Points, in no order, along strands that fork, close into loops and pass close to each other.
In the rows, 128 means zero.
Points whose rows are less than 49.6 apart are linked; no others are.
q769: [153 164 116 121 130 163 128 136 162 110  71 126 135  86]
q573: [137 157 154 140 100 167 119 116  69  90  70 104 186  85]
q212: [175 128 118 105 144 137 125 132 201 146  83 136 111 111]
q685: [165  65 134 117 129 115 129 148 154 172 150 144 104 159]
q129: [120  80 122 137 123 111 145 128 115 148 169 143 117 153]
q161: [ 90 215 111 115 149 116 122 102 150  74 133 115 129  99]
q871: [133  90 120 119 134 120 135 132 132 152 125 136 117 134]
q2: [154  56 172 132 138 134 106 168 101 185  96  99 150 152]
q233: [157 137 114 113 144 123 127 115 200 137 101 137  99 127]
q631: [ 89 201 113 117 141  98 123  86 147  88 158 134 110 129]
q89: [ 84 187 114 116 145 121 132 115  99  80 129 119 140  88]
q37: [157  47 190 144 142 128  98 173  93 185  98  76 160 168]
q977: [128 166 111 115 135 142 133 126 150 106  90 126 133  92]
q165: [155 207 106 123 113 177 117 138 171  83  81 117 149  80]
q297: [135 181 142 132  97 177 117 123  81  77  78 110 173  76]
q178: [101 186 131 124 126 151 130 127  79  79  96 111 163  72]
q764: [ 84  89 119 146 115 111 149 129  66 138 178 137 133 146]
q206: [141  66 150 123 136 137 115 159 109 177 102 118 137 142]
q577: [114 194 109 119 139 139 129 123 154  86 103 119 135  89]
q480: [115  57 135 155 117 126 139 153  85 168 182 124 128 163]
q836: [129 198 118 123 117 165 122 136 128  76  90 114 152  71]
q526: [ 82  76 128 154 118 118 142 138  59 144 170 125 140 149]
q478: [150  36 187 144 139 129 100 187  98 188 123  88 139 185]
q702: [130  77 133 121 137 129 128 145 115 164 112 128 131 132]
q381: [117 195 129 126 116 166 125 131  96  74  91 114 162  69]
q974: [104 191 120 129 130  98 124  77 156 102 161 151  99 147]
q260: [ 89 208 112 115 149 105 122  96 148  80 144 124 119 113]
q40: [151  34 160 142 124 127 115 183 111 187 162 117 118 180]
q712: [ 75 130 113 131 129 101 144 113  76 105 170 142 129 128]
q634: [139 163 137 151 113 100 142  73 160 140 176 173  88 169]
q766: [132 105 114 115 135 117 137 124 147 142 126 140 112 132]
q917: [158 131 160 143  94 169 116 115  79 102  60  98 191  93]
q801: [ 72 168 110 114 144 109 134 111  92  87 142 126 131 103]
q755: [129  63 127 141 118 117 140 142 107 163 171 135 122 159]
q176: [ 97  60 133 160 112 121 138 153  67 161 180 120 134 162]
q32: [164 180 111 121 120 173 123 139 176 102  70 122 142  79]
q39: [152  33 175 143 128 127 102 193 102 191 145 101 131 184]
q864: [125 156 112 123 133 107 128  90 174 118 134 147  98 142]
q239: [143 139 126 143 114 100 146  83 162 143 174 166  96 168]
q729: [118 171 118 129 131 100 127  79 165 116 151 154  97 152]
q474: [195 124 125 100 143 144 125 143 213 152  73 133 107 112]
q945: [141 140 112 117 138 111 129 102 186 131 123 145  97 141]
q661: [ 90 118 113 132 128 107 145 110  97 120 165 146 123 139]
q613: [147  95 119 128 122 106 141 112 155 153 161 153 103 159]
q58: [150  43 149 133 128 124 120 171 120 181 157 124 119 168]
q676: [103 210 110 119 142 132 126 118 145  77 117 118 137  87]
q638: [137 114 115 131 124 104 144 101 151 140 165 156 102 159]
q662: [103 108 112 133 126 106 146 115 109 132 167 146 118 147]
q263: [162  80 125 120 127 112 134 123 165 162 153 152  98 161]
q391: [ 90 176 122 117 136 137 132 129  98  90 105 118 146  82]
q464: [154  55 140 121 129 124 122 162 131 177 141 132 114 159]
q484: [141 209 109 125 114 175 117 135 150  73  86 115 152  73]

A fork is a point with three links, a tip a point with one. Leave the first point through the second and follow the links. Name the first fork or tip that comes.
q526, q176 => q712
q464, q685 => q634
q478, q37 => q766
q917, q573 => q381
q662, q129 => q764
q381, q178 => q801
q729, q864 => q474

A tip is a point with one link. Name the tips that can be reached along the links from each point below, in the order of the rows.
q2 => q634, q766
q662 => q764, q712
q729 => q917, q801, q474

Name the points in between on the shortest way along the links from the first point to the second, in order.
q39, q263 => q40 > q58 > q464 > q685
q871, q39 => q702 > q206 > q2 > q37 > q478
q233, q260 => q945 > q864 > q729 > q974 > q631
q764, q480 => q526 > q176
